Each row is a point on a tangle of strands that fork, close into loops and nearly touch. The rows are in no order.
In the rows, 128 means zero.
Two points are linked if the straight distance between their rows is under 122. Some points are linked to none.
Z313: [136 142 138 140 120 108 142 198 144  64 124 211 148 117 125 160 123 140
 138 103  60 112 127  92 156]
Z119: [116 123  74 140 102 114  68  94 138 145 184 194 108  92 124 175 122 130
 133 156 104 111 147 136 192]
Z215: [156  90 157  94 117 152 100 104 122 152 150 101 100 106 128  93 152 127
 101 108 144 126 130 189 115]
Z659: [ 96 111  56 167  84 129 120  91 126 138  84 139  80  81 119 132 115 153
 121 138 120 148 132 118 161]
Z870: [121 185 112 119 116 131 103 132 116 192 173  62 101 161 114 130 108 168
 120 144 115 158 114 116 122]
Z839: [118 149 191  73 135 126 185  63 114 116 169 104 136 140 126 125 140  98
 147 106 164 150 104 138 113]
Z791: [151 148  81 148  97 119 117 149 145 154 169  94 110 130 103 145  84 156
 106 191 182 144 168 125  90]
Z476: [138 127 118 158 156 123 129 200 123 152  88 171 129 140 107 161 143 133
 127 108 102 119 104 165 165]
Z616: [129 103  76 122  85 135  55 120 128 204 184 182  74 113 103 140 163 150
 158 109 104 123 137 169 149]
Z309: [101 107 145  90 144 166 105  77 157  46 112 123 107 180 136 108 120  96
 137  68 107 137  95 153 120]
Z733: [177 153 115 125 181 101 100 177 127  95 127 187 127 151 165 140 151 112
 186 120  84 108  81  95 138]
Z615: [117  72 172 115 139 147 106 135 174  85 128 110 147 182 144 156  84 126
 134 156 109 121 119  90 144]
Z100: [ 91 152  85 119  96 169 135 118 171  94 141 158 108 128  86 128 170  92
 146 125  77 136 136  43  55]
Z709: [ 91  99 150 130 151 166  87 109 125 155 114 124 102 178 111 138 148 101
 131 132 103 114 112 168 132]
Z248: [120 153  98 110  96 128  85  78 163 145 192 105 101 100 119 122  94 116
 144 102 104 130 109  92  92]
Z925: [121 134 103 114 166 143  49  89 112 167 165 108  92 122 136 129 145 120
 192 107  93 146 114 153 138]
Z900: [146 100 109 141 138 101 133 154 137  94 115 206 127 159 176 169  96 147
 199 164  99 130 125  91 176]
Z489: [ 81 114 140 118 102  86 176 117 164 148 112  65 186 100 108 122 104 141
 112 124 147 102 112  74 112]
Z810: [148 118 105  81 136 116  91 180 172 166 132  70 139 163 101 130 135 138
 119 153 113  97 139  98  72]
Z444: [ 93 124 106 130 119 111 158  95 124 135  86  85 173 125  95  76 155 141
  78  72 142  97 142 169 132]
Z703: [122 162 116  93 157  80 146 139 157 154 140  32 202 100 120 106 122 161
 116 124 154 130 173  86  96]
Z586: [122 108 142 142 128 132 134 124 117 188 104 138  99  82 158 126  90 174
 184 129 134 176  79 113 134]
Z786: [167 133 115 116 110 128 117 174 121 149 143 144  81 168 104 149 185  93
 135 117 119 141  60  91 140]
Z738: [142 136 144 122 155 116 101 145 120 176 156 121 143  71 152 153 141 151
 138 142  84 118 120 124 177]
Z150: [135 105  97 101 102 114 133 138 142 167 103  96 119  86 105  76 184 166
  86 109 103 124 168 112 102]
Z812: [111  84  91 114  62 126 117  92 146 103 161 162  87  90 105 169 175 107
 128 152 105 101 100  79 166]
Z283: [142 137 133 126 118 107 167 171 136 125 126  66 160 129  91 112 123 163
  63  98 161 142 129 129 134]
Z330: [100 142 104 122 101 170 131 136 119  79 174 165 136 124 105 129 165  95
 166 162  44 109 136  58  96]
Z714: [162 143  55 161 152 117 104 136  80 119 146 129  91 136 109 179 181 134
 157 126 132 149  76 116 203]
Z563: [144 139 104  95 120 107 132 125 142 194  93 100 126 117 131  73 174 139
 121  94 101 128 119 117  97]
Z6: [130 140 150 129 160 137  93 154 120 203 157 115 150  94 154 121 139 160
 119 178  99 141 171 136 130]
Z745: [162 110  68 132 145  87 112 172 143 141  94 109 138 135 135  77 168 181
  89 119  97 157 146 119 171]
Z651: [133 161 125  81 146 127 149 123 173 105 156  71 113 114  72 126 138 126
 109  83 136 131 140 123  81]
Z3: [ 84 134 108 160  75  96 156 137 135 106 134 106 170  86 109 161  72 137
  87 156 198  73 144 126 131]
Z842: [114 117 162 119 122  82 103 184 135 166 134  81 205 159 120  79  84 190
 104 112 181 136 134 140 123]
Z220: [111 124 129  91 169 129 140  71 166 155 124  67 124 208 135 106  98 128
 165 118 144 167 162 137 112]
Z254: [138 136 203  99 152 188 163 133 138  76 126 165 115 164 154 113 132 114
 147 108 110 125 125 140  67]
Z481: [147  85 133 101 103  86  67 128 152 157 189 108 157 155 135 130  96 130
 120 149 177  79 131 165 157]
Z575: [ 75 123 153 125 141 129 121 122 145 196 140  76 166  95 125  76  98 186
 126 134 119 151 157  83 120]
Z556: [139 109 188 117 154 135 207 142 135  91 100 125 171 141 128 105 130 118
 104 148 206 129 168 132  98]
Z52: [147 141  93 149 148 165 116 140  88 168 150 131  82 104 103 138 175 139
 117 180 127 149 174 142 147]
Z875: [111 167 115 132 184  95 186  96 118 142 101  92 175 193 134 113 126 121
 133 134 168 179 154 134 155]
Z290: [162 171 112 141 158 135 164 142 102 174  83 128  88 107 130 124 155 135
 168 103 127 162  87 124  99]
Z206: [160 101 132 154 117 126 177 132 127 111 104 102 119  85 124 148 134 148
  70 161 175 148 156 111 155]
Z607: [107 163 215  65 128 105 164  99 111 163 151  90 166 125 127 110 147 128
 133 106 167 128  92 123 118]
Z987: [167 132  92 112 129  81  84 168 122 135 146  93 129 112 143  79 158 187
  96 105 117 159 137 130 164]
Z289: [149 176 112 153 115 105 149 128 103 197 117 113 140 139 143  88  88 137
 129 156 163 177 160 124  73]
Z506: [120 143 139 138 113 142 144 188 140  62  91 171 127 142 119 128 122 131
 132 114  63 122  82  96 117]
Z653: [171 136 123 100 155  96 166 117  86 153 131  98 148 177 143  94 181 120
 115 162 158 138 186 176 130]
Z180: [150 111 140 128 178 139  93 177 164 140 130 121 134 185 136 171 101 124
 120 171 102 139 135  94 151]
Z675: [158 132  89 123  73 122 101 180 143 192 172 177  95 140 107 175 161 111
 155 147 118 119  84  79 140]
Z461: [107 136 167 137 142 136 127 128 143  94 128 142 141  97 127  92  77 137
 117  67 150 155 130 144 117]
Z264: [147 110 193  74 146 151 103 117 123 160 143  90 118 125 123  82 141 146
 123  62 138 133  98 177 119]
Z217: [169 120 132  96 153  96 132 121 160 118  90 117 157 152 149  57 140 117
 129  91 165 130 109 145 143]
Z211: [104 116 168 126 170 158  91 113 154 163 112 107 152 177 134 116 110 103
 137 131 106 113 151 155  87]
Z331: [165 193  95 100 103 104 130 117 129 145 178 122 134 127  98 132 141  65
 129 144 139  92 130 102  63]
Z702: [122  82 173 126 154 172 126 106 123 115 106 151 118  90 148 128 148 130
 117  88 111 117 118 150 155]
Z110: [130 127 174  57 149 145 148 134 176  92 167  68 127  95 101 154 152 122
  96 101 146 100 149 129  97]
Z227: [160 165 126 115 138  95  98 173 126 207 135 127 128 166 127 134 151  91
 147 130 104 106  80 151 101]
Z526: [164 115 143 144 131 154 156 120 102 124 120 110  98 118 132 138 124 141
 109 128 180 179 119 134 175]
Z452: [148 117  98 124 137 113  72 127 124 166 170 119 106 143 163  90 108 188
 120 152 141 183 195 149 131]
Z673: [108 133 164 124 123  85 146 145 116 124  90 153 158 117 163 136 147 108
 169  90  80  92  42  98 156]
Z416: [155 128  93 119 169 117 107 119 118 151 131  98 118 163 155 102 106 160
 136 134 151 215 145 120 155]
Z492: [129  99 106 137 122 154  74 120 120 174 164 114  81 166 132 135  90 172
 144 151 128 165  94 152 164]
Z421: [ 93  94 123 165  85 100 146 101 122 105  90 138 169 113 123 131  86 136
  93 139 205 112 142 142 143]
Z212: [173 161  97 142 100  91 120 140 127 157 149 109 137 147 124 106  92 148
 106 153 172 149 162 142  74]
Z325: [126 159 101 111 133 106  71 104 106 170 184  97 110 111 137 100 123 160
 147  82  95 136  87 152 150]
Z98: [178 107 115 105 162 156 104 100 148 128 154 123 115 118 132 108 144 120
 117 158 135 146 211 154 114]
Z917: [137 167  64 119 116  81 110 113 135 179 120 118 141  98 142  90 160 106
 135 116  81 110 120 114 113]
Z298: [117  98  75 185 120 135 121 111 124 146  97 186  97  98 137 168  82 157
 154 140 126 160 143 137 160]
Z139: [ 83 125 104 162 102 140 119 111 146  62 112 155 147 122 113 154  83 118
 111 159 136 104 175 127  79]
Z820: [131 119 102 132 106 155  95 104 142 143 169  69  74 134 111 143  95 162
 119 143 123 162 123 132 151]
Z29: [ 74 122 165 178 127 119 135 143  83 129  94 170 166 149 137 145  75 126
 138 123 162 124  88 163 160]
Z267: [107 177 121 167 157 164 145 142  91  37 117 168 138 111 151 112 115 123
 163 117  71 142 123 131 129]
Z761: [166 118 177 119 171 183 169 150 167  84 116 121 103 140 114 144 133 145
 102 147 137 164 161  86 126]
Z244: [164 172 157 122 198 135 122 186 133 103 121 147 143 150 156 134 179  88
 145 112  83 109  99  89 124]
Z55: [ 86 142 154 116 141 156 163 128 148 169 136  67 135  86  98 112 129 189
  99 127 129 154 193 112  87]
Z934: [ 96  78 160 140 147 135 122  88 128 154  71 167 156 132 178  88 108 104
 159 128 148 127 144 146 118]
Z696: [164 165 146 117 119 148 144 178 173 163 119 113  98 150 100 141 101 131
 131 169 139 140 126  93  42]
Z974: [ 99 164 124 149 133 121  95 159 165  89 157 115 185 111  95 182  71 124
 106 137 109  85 157 113 117]
Z874: [ 77 100 151 100  80 167 171 118 153  65 129  74 125  86 120 173 119 144
 111 138 156  94 138  95  91]
Z343: [140 101 100 118 112  90 109  93 150 128 105 123 147 136 135  98 114 112
 126  88 158 119 114 148 155]
Z407: [109 115  97 180 188 206  98 151 138 123  78 166  85 124 131 129 114 149
 178 101 101 146 132 159 130]
Z285: [141 116  68 123 144 135 116 150 183  83  91 108 118 175  84 126 154 122
  79  98 132 126 127 113 168]
Z352: [156 137 169 105 142 144 129 128 120  82 125 150 117 199 151 132 113  74
 151 122 151 127 126 157  71]
Z700: [114 110  95 188 154 170 114 125 128 123  76 177  79  99 143 140  90 154
 153 118 113 181 136 147 124]
Z96: [139 129 104 174 145 108 164 151 107  95  60 198 138  96 156 140 155 113
 137 138 113 121 158 123 139]
Z580: [ 44 130 158 162 140 140 129  95  90 123 120 126 152 156 138 146  63 132
 146 137 137 136 111 141 163]
Z185: [188 146 131  92 151  84 139 123  82 156 173  96 119 174 166  82 156 145
 120 140 187 176 159 163 135]
Z170: [175 140  52 138 152 117  95 132 119 116 127 131  84 130 108 129 169 127
 129 121 121 179 135 126 184]
Z641: [154 107 196 114 165 150 179 149 158  56 112 119 149 140 138 144 138 121
 102 144 173 126 179 102 105]
Z686: [106  92  53 162 104 112 131  94 152 109  87 107 139 105 112 131 123 145
  87 142 122 141 161 104 166]
Z153: [143 135  98 154 158 102 149 126  72 151  95 113 157 137 140  90 159 135
 103 151 158 135 161 169 172]
Z747: [161 155 100 119 113 125 117 115 139  57 130 187  98 126 144 100 141  90
 147  78 115 129 111 125 100]
Z485: [140 157 135 130 147 124 146 153 115 136 135  84 162 142  88 134 135 136
  69 129 151 109 163 162 113]
Z719: [125 147 214  97 191 192 192 135 129  65 122 152 127 164 168 122 164 124
 158 105  97 143 119 131 115]
Z983: [145 109 140 117  75 109 129 148 120  75 151 208 142 162 177 151  88 122
 188 162  77 102 111 114 187]
Z631: [168 153 100 116 145 133 155 129 128 164 103 124  84 140 108 107 172 113
 124 102 128 151 129 135  99]
Z976: [135 176 117 144  85  87 155 141 133 158 112 115 147 129 113 132 125  87
 118 157 144  92 104 104  77]
Z971: [152 118 169 131 172 118 111 195 110 169 106 122 165 136 145  60 170 159
 107  81 140 132 113 203 164]
Z671: [ 88 142 163 111 103 186 197 105 107  58 115 138 153 141 139 100 142 121
 166 141  52  93 115 125  97]
Z9: [119 168  96 142 134  94  94 126 152  85 158 116 165  97  98 140  98 119
  87 103  99 134 152 105 136]
Z885: [108 130 112 108 159  79 152  90 114 154 121  60 170 217 141  98 109 128
 143 137 156 172 145 125 134]
Z525: [143 115 180 148 161 192 164 183 127  99 106 146  89 138 112 173 151 128
  98 191 120 152 165 113 129]
Z544: [123 100 119 100 176 122 166  85 145 143  86  89 147 172 141  66 175 174
 123 106 154 156 194 151 130]
Z133: [152 101 155 117  56 108 140 159 115  62 168 147 144 160 132 176 122 108
 130 187 161  64 107 123 111]
Z830: [141  51 185  97 136 159  97 117 171  95 151  89 122 163 135 162 121 117
 125 155 157 112 127 130 149]
Z355: [123 174  78 139 182 129 122 124  66 106 114 108  99 191 111 155 157  99
 168 102 127 145  83 157 144]
Z385: [113 174 138 158 114 114 149 111 132 130 119 176 146  79 152 106  88 103
 128 126 113 123 132 107  50]
Z228: [102 138 142 133 153 107 123 162 171 158  84 119 184 151 116 133 118 114
 118 127  73  88 107 102 143]
Z655: [177 124 169 108 155 116 178 138 153 124  67 118 157 162 135  86 144 115
 112 100 198 133 138 127 119]
Z308: [165 141 112 103 130 151 113  87 141  84 153 149  65  96 128 101 120 111
 149  74 126 187 111 127 108]
Z456: [148 138 112 151 156 146 108 172 141 107 118 112 161 140  92 130 111 113
  74 143 158 115 199 181 112]
Z495: [152 136 110 157 140 133 140 128  93 183  94 128  62  75 152 150 131 156
 193 117 115 176  82 103 108]
Z63: [127  94 118 137 154 120 116 143 110 150  98 127 158 103 137  59 179 168
 106  72 128 128 122 195 183]
Z906: [141 142 140 127 112  83 152 142 125 130 118 130 186 107 126 110 107  99
 114 121 186  84 132 136  90]
Z851: [ 66 130 124 170 166 179 175 112  89  88  72 152 116 153 122 131 141 107
 115 131 117 115 148 159 129]
Z826: [142 143 101 128 134  92  98  70 151 112 161 106 143 112 156 112  51 118
 137 129 153 154 154  98 139]
Z400: [126 131 153 156 127 150 140 116 104 198 130 132 110  86 157 117  69 169
 154 163 174 184 127 128 135]
Z442: [102 151 151  99 111 119  98 127 106 190 165  83 129 104 135  76 130 166
 117  70 119 146  80 167 121]
Z633: [128  90 141 136 109 153 122 131 163  84 168 129 113  82 129 181  91 149
 100 176 158 109 173 106 120]
Z981: [ 98 138 110 162 140 143 153 128  77 107  76 137 127 161 112 161 162 100
 108 152 125 108 132 139 147]
Z230: [ 77 104 158 104 105 125 190 113 158  97 112  68 159  73 104 151 131 145
  98 110 162  83 118  78 101]
Z693: [154 172 178  87 196 154 170 148 146 101 116 120  97 150 149 135 188 116
 148 108  88 142  88 105 113]
Z469: [114 155 129 126 149 100 143 136 178 141 113  69 194 100 110 112 118 119
 112 123 125 114 158  74  90]
Z328: [149 151 159 107 157 109 126 191 140 150 132  69 171 175 103  83 126 179
  98  82 161 159 120 140 130]
Z998: [139 104  98 116  95 137 132 158 176  72  82 117 123 175  74 136 164 101
  87  97 141  95 109 132 123]
Z438: [122 108 136 138 150 153  94 156 111 154 116 135 105 160  94 161 164 108
 122 124 107 109  92 173 180]
Z22: [137 167 103 124 101 103 118  71 124 106 196 123 111  83 148 136  77 113
 135 128 135 140 111  83 136]
Z625: [116 121 145 140 140 122 145 151 126 120  99 149 117 121 155 145 139 137
 158 112  55 126  71  81 157]
Z614: [101  81 129 161 103 116 156 150 148 102  56 155 183 146 121 123  96 129
  90 126 156 111 136 137 148]
Z398: [151 119 129 147 143 148 131 132 133 180 104 120  85 167 151 145 114 129
 165 179 132 169 121 106 114]
Z770: [119 136 150 152 120  95 135 139  83 174 115  99 163  98 130 118 132 143
 126 100 163 118  57 145 192]
Z126: [142 106 189  90 143 131 150 134 179 134 131  70 152 106 117 125 178 128
  99 114 106  92 117 100 120]
Z113: [ 77  96 144 114 113 139 122  41 137 119 127 106 140  90 146 122 109 107
 135 120 131 111 127 109 123]
Z335: [ 99 103 135  91 110 139  93  70 148 153 172  88 138  89 119 120 131 138
 104 115 125  98 143 154 119]
Z207: [154 147 106 120 102 128 124 184 175 190 131 104 115 141  71 137 145 127
 120 149 104 119 112  71  58]
Z963: [134 132  71 146  96 134 103  66  97 153 166 157  93 126 104 128 165  73
 131 176 148 121 162 148 131]
Z240: [123 184 103 154 135 108 127 107 107 157 132 143 134  67 155 112 116 110
 158 117  92 135 111  99 108]
Z377: [ 89 161 104 137 115 141 123 109 115 136 123  80 135  96  80 118 168 128
  71  78 103 108 124 166 130]
Z793: [113 115  89 117 106 133  62 143 117 219 157 147 102 125 125 115 177 140
 132 126  76 119 151 176 100]
Z564: [ 96 102 166 111 159 142  87 130 168 186 136  80 170 147 132  88  91 147
 143 111 109 126 153 128  95]
Z295: [158 145 136 122 115 161 125 155  82 128 157 145  47 172  97 165 163  95
 161 112 143 153  58 129 114]
Z493: [137 135 143  95 122 150 121  87 104  97 162 118  66 177 125 142 164  86
 155 113 143 135  80 151 128]
Z923: [162  82 144 133 120 140 112 131 151 109 139 188  92 136 172 157 110 120
 167 180 103 150 133  83 144]
Z397: [ 92 148 215 109 137 105 166 123  66 193 142  90 174 145 134 106 141 139
 117 129 184 115 109 155 156]
Z415: [120 137 138 125 125  75 135 120  90 152 105 141 147  76 171 117 140 119
 166  79 125 112  54 114 170]
Z636: [170 108  88 114 126 137  59 146 162 159 160 138 102 138 128  89 132 144
 120 127 124 159 188 165 103]
Z736: [ 81 162 110 145 131 148 124 112 151 100 148 133 150 125 102 162  87 105
 120 160 101 108 182 109  71]
Z888: [124 134 113 102 148 172 117  70 149  52 140 118  66 140 127 121 129 122
 139  62 103 170 119 132 131]
Z338: [134 107  96 118 134 114 105 101 156 118 126  99 170 148 153 114  69 119
 138 164 185 143 186 112  98]
Z53: [146 147 155 150 151 161 148 160 140 191 108 112 104 178 119 144  88 137
 138 178 139 165 150 114  84]
Z371: [ 91  95 135 130  93 152  76 124 112 213 130 124  96  93 134 111 138 172
 119 116 106 109 118 175 115]
Z640: [155  83 133 121  88 126 113 146 154  77 115 179 116 105 119 141 142  96
 101 127 126  97 137 139 143]
Z623: [ 61 114 131 125 128 131 102  59 112 150 132 112 120 116 155 147 126 112
 151 140  83 114 122 107 161]
Z321: [163  92 116 155 163 148 148 127 127 107  74 131  98 125 158 122 132 156
 144 104 163 194 124 120 189]
Z76: [116 138  77 120  74 111 114 115 121 157 135  93 125  77  73  93 186 141
  67 108 115 114 157 139 108]
Z374: [147 132 113 159 143 142 102 162 106 207 154 158 108  87 132 160 151 150
 123 198 107 133 197 151 134]
Z845: [121 101 148 153  93 145 101 172 123 106 163 181  85 153 119 197  97 156
 145 131 123 135  82 148 187]
Z124: [ 95 167 101 149 118  87 132 107 139  78 115 136 164  94 116 125  94 118
  93  80 108 126 103  96 139]
Z954: [132 100 126 167 147 100 148 161 107  63  84 222 169 102 185 125 125 132
 153 110 114 114 123 148 157]
Z661: [108 166 125 134 143 108  92 145 131 168 176  60 151 142 109 146  93 165
 101 153  98 133 122  95 161]
Z104: [165 133 110  97 145  84  62 160 111 164 170 106 134 114 163  87 150 162
 134  86 103 139  97 160 177]
Z627: [125 109 150 124  88  72 160 110 118  80 117 138 185 152 137 124 119  72
 117 130 182  62 127 132 101]
Z396: [122 153 138 138 134 119 168 106  91 184 124 118 141 144 154  83  70 144
 153 152 195 180 150 122 114]
Z537: [107 128 132 141 128  81 123 182 154 179  91  88 190 154 116 104  86 139
 107 127 134 100 112 124 128]
Z210: [111 108 117 121 159 141  85  73 125 196 127 127 103 102 164 121 142 120
 181 119  79 120 110 121 134]
Z741: [ 94 131 162 132  60 133 196  99  98  57 155 113 144 127 144 147  79 136
 127 155 119 122 110  89 105]
Z86: [139  75 133 120 104 143 126 111 141 101  94 186 118  79 160 138 138 126
 134 108 121 127 126 137 146]
Z320: [139 160  96 150 118 108  93 126 134  75 144 209 111 125 133 134  83 106
 166  97 103 150 109 146 130]
Z638: [165 140 127  96 121 130 123 108  91 174 197 104  79 156 150  97 116 175
 134 152 166 186 167 160 100]
Z688: [118 112 149 136 133 162 129 111 164 115 166 118 107  48 129 136  88 150
 114 154 144 138 175  95 104]
Z514: [123 133 155 152 125 163 133 101 142 125 149 113 131  80 124 103  66 157
 114 108 194 170 165 120  95]
Z296: [114 116 184 109 153 104 132 139 153 167 111 108 187 130 148 127 155 104
 117 118  93  98 108  98 141]
Z83: [169 115  93 143 124 147 145 144 144 122 127  86 108 126 103 143 130 153
  98 182 166 161 183  95 126]
Z937: [ 97 178 123 141 168 119 113 143  76  89 126 130 124 159 125 161 139 112
 151 104  92 124  58 131 167]
Z351: [ 99  83 141 114  56 121 115 130 149  71 158 163 148 118 139 184 117 100
 133 192 137  46 158 123  92]
Z336: [151 143 133 122 155 102  74 179 162 177 157  85 159 166 109 148 138 129
 114 164  99 119 134  97 142]
Z51: [ 82  99 180 137  92 167 188 115 121  73  93 162 154 113 148 102 125 123
 132 146  92  91 143 121  83]
Z472: [162 138 130  97  74 134 150 128 132  50 132 178  98 117 144  83 165 103
 134 100  92 110  71 110 111]
Z565: [135 121 138 104  91 150 150 114 160  79  98 146  96 126 107 108 209 105
 116  88  92  90  82 108 103]
Z15: [ 86 110 171 141  66 147 168 117 127  78 107 150 163 105 144 127  87 153
 133 147 104 114 121  81  86]
Z341: [154 114 112 160 111 139 129 169 143  95 109 151 144  86  92 138  88 130
  73 135 177 118 194 159 102]
Z163: [150 116 151 121  80 104 141 163 119  53 151 173 159 173 149 150  96 116
 149 163 103  96 108 115 144]
Z294: [120 130  46 133  91 115  77 118 127 151 186 207 101  91 110 153 150  96
 161 114 110 117 141 137 153]
Z184: [118  89 126 124 177 149 121 108 130 133  83 130 125 101 145  94 193 115
 121  67 116 102  97 176 185]
Z198: [164 156 110 131 108 124 173 129 112  32 132 145 117 207 138 123 111 108
 141 176 127 160 132  79 106]
Z749: [134 114  56 149 133 129 126 145 163 123  73  93 113 116  94 112 150 165
  74 123 104 149 147  88 167]
Z582: [161 117 146 127 142 114 126 176 149 100 126 205 134  72 140 158 166 127
 146 121  62 102 136  98 176]
Z868: [109  89 186 146 154 119 120 136 105 143 101 189 166 117 184 133 100 113
 165 146 151 124 104 149 159]
Z965: [149 101 114 102 180 141 140 108 156 143 101  89 145 124 140  83 149 146
 116 141 135 148 196 132 115]
Z630: [121 150 113 171 120 142 163 162  83  28  92 208 167 131 161 113 121 135
 166 125  80 112 120 159 140]
Z984: [155 160  77 170 143 111 128 184 117 100 107 216 140 107 114 154 184  91
 141 124 100 108 143 128 137]
Z57: [152 129 141 131 107 106 145 103  75 202 129 141 120  56 169 112 168 121
 142 123 150 115 117 173 126]
Z117: [129 203 116  83 128  96 152 105 142 124 158  77 149 124  80 129 133 100
 124 108 128 115 141 128  66]
Z517: [114 173 118 147 124 125 182 122  75 122  93 132 114 135 122 145 170  95
 128 135 101 109 100 114 122]
Z737: [123  45 142  89 106 133  68 102 167 108 163  72 135 150 131 145  96 131
 128 147 172 102 121 155 162]
Z966: [132 156  52 120 122 127  91  88  78 160 172 120  96 177 105 107 157  83
 132 163 157 140 151 159 135]
Z344: [158 107  95 128 193 124 102 124 127 141 108 103  96 151 168  91 119 162
 164 101 140 182 119 122 187]
Z819: [108  89 132 118 109 103 144 145 160  45  84 130 169 179 140 126 104 107
 111 130 159  86 126 137 110]
Z758: [110 131 174 100 118 112 208  44 106  82 187 107 129 125 125 151 143 115
 118 131 188 139 135 159 137]
Z560: [121 154 102 131 104 129 155  56  85 134 145 108  78 102 105 130 154  94
 108 150 139 137 162 160 108]
Z214: [149 133 117 120 143 119 167 112 155  51  92 125 129 200 140 129 107 113
 137 157 145 156 153  94 100]
Z312: [ 94 165 147 141 151 157 123 119  91 219 155 115 124  62 138 107 122 162
 126 138 102 143 155 138  90]
Z118: [147 108 128 135  87 145 111 153 153  69 164 151 108  96 103 170 136 124
  97 155 148 109 138 131 144]
Z132: [171 112 170 144 139 129 109 158 116 130 117 200 134 152 157 155 101 102
 136 147 140 131 125 176 138]
Z687: [123 169 113 169 147 136 113 132  92  63 148 179 113 120 154 144  88 119
 159 130 104 147 119 134 137]
Z663: [109 124 153 114  96 182 127  91 106  76 178 124  73 152 109 169 137 132
 136 130 111 129  89 129 134]
Z5: [108 166 170 142 142 106 162 118  37 173 123  95 158  92 124 105 145 132
 142 115 163 121 101 150 166]
Z221: [129 106 157 128 112 101 118 113 137 170 126 107 159 146 154  97  64 141
 142 154 204 134 148 115 110]
Z650: [114 101  90 116  96  80 120  94 143 126 108  78 163 121 109  80 124 132
  82  89 174 108 140 156 145]
Z60: [137  81 139 123  83 134 113  92 143 105 134 198  83  97 178 142 111 126
 173 127 113 134  98 125 128]
Z886: [149 113 151 157 155 168 152 187 136 155  74 168 113 118 119 160 148 121
 105 174 109 108 157 120 115]
Z187: [164 121 128 108 105 103  56 127 135 131 181 148 131 173 118 135 112  93
 108 107 145  86 104 194 148]
Z561: [ 85 173 135 140 125 139 145  94 114  76 128 140 142  64 116  97 114 121
 100  53 121 143 112 125 131]
Z555: [177 124  80 160 145 133 123 161  82 145 114 151  68  87 105 145 195 125
 130 150 126 158 149 144 158]
Z205: [110 106  94 136  74 111 117 105 143 144 172 171 115 100 115 190 147 127
 114 170 104  79 132  97 195]
Z576: [ 76 132 154 130 117 166 119 103 108 209 145 105  90  86 115 136 129 154
 133 135  94 122 119 121  96]
Z608: [124  89 130 105  81 142 122 122 187  94  84 134  97 145  94 120 149 118
  96  66 116 105  76 146 133]
Z181: [ 88 121 183 105  81 160 185 108 110  49 186  93 126  98 108 164 109 154
 116 148 140  81 125 103 114]
Z910: [142 118 177 135 131 159 122 135 103 127 134 168 112 153 154 128  92  85
 139 154 161 141 135 163  96]
Z235: [166 146 157 129 177 134 119 170  91 139 124 123 156 166 123 103 150 104
 107  95 147 119 114 206 148]
Z949: [ 76  71 145 112  78 119 114 106 161 165 107 111 155 133 123 159  98 113
 127 142 143  52 109 148  96]
Z867: [158 144  80 179 108 117 132 153  73 125 109 231  92 109  98 161 169  87
 145 141 132 116 117 166 112]
Z219: [ 68 146 168 145 113 138 167  95  89  80 132 119 150 156 130 141  69 146
 122 138 158 149 114 108 130]
Z509: [140 114 149 134 147  94 143 155 121 140 128 176 137  50 164 185 155 139
 138 143  84  94 122  96 194]
Z558: [122 135 104 160  77  92 125 137 135 214 136 130 128 125 139 141  80 157
 139 169 124 122  99 106 147]
Z93: [101  90 164 147  81 176 121 147 117  88 151 146  87 168 103 196  92 142
 117 152 118 128  88 133 156]
Z642: [131 163 116 129 134 136 117 154 127 143 161 142 118  84  90 148 187  99
 113 134  75 104 128  84 108]
Z783: [ 99 138 153 108 117 183 145 112 116  61 130 159 123 137 143 112 177 106
 170 153  35  87 131  87  85]
Z103: [ 70 116 139 139 162 169 150  81 115  98  73 168 130 150 163 112 113  99
 151 123 133 123 150 138 117]
Z125: [154 151  68 141 164 120  79 129  67 130 147 138  93 146  94 161 182 103
 182  94 117 119  71 154 143]
Z33: [139 121 109 125  72 115  93 201 163 204 174 190 100 140  71 192 126 139
 124 123 107 104 109 114 144]
Z410: [118 150 116 149 169 112 157 109  87 134  89  85 177 161 108 104 136 142
  99 140 160 167 159 138 194]
Z785: [119 123 148 160 123 156  95 160 108 174 154 148  83 161 123 172  68 162
 154 148 136 155  89 166 155]
Z921: [102 178 152 134 106 115 185 130 109 162  94 118 128 136 108 149 120 106
 110 133 127 108 103 108  69]
Z882: [ 80  70 157 141  91 122 132 115 143 131 114 146 168 105 151 162 113 110
 121 162 145  52 161 143 107]
Z470: [170 147 100 151 176  99 111 192 132 138 111 175 126 122 142 139 117 125
 157  98 103 141  99 123 158]
Z147: [149 158 121 109 108 113 180  47 100  85 156 120  99 104 116 141 146 106
 100 117 162 138 155 148 115]
Z908: [132  98 132  92 151 133 160  70 179  94  99 103 132 192 147 110 117 117
 147 119 176 145 145 104  88]

A piece is all that can be reached along the links. How many separate loops has the piece of each point below (a circle has one, a figure eight two, a Y none), and how many tips (points with one link)?
Z438 | loops 0, tips 5
Z770 | loops 0, tips 3
Z493 | loops 0, tips 3
Z984 | loops 1, tips 3
Z641 | loops 0, tips 5
Z974 | loops 0, tips 3

A fork is a point with three links, a tip a point with one. Leave the first point through the second and follow the links. Name the first fork or tip that comes.
Z150, Z76 | Z886
Z6, Z374 | Z937
Z214, Z908 | Z452
Z295, Z493 | Z336
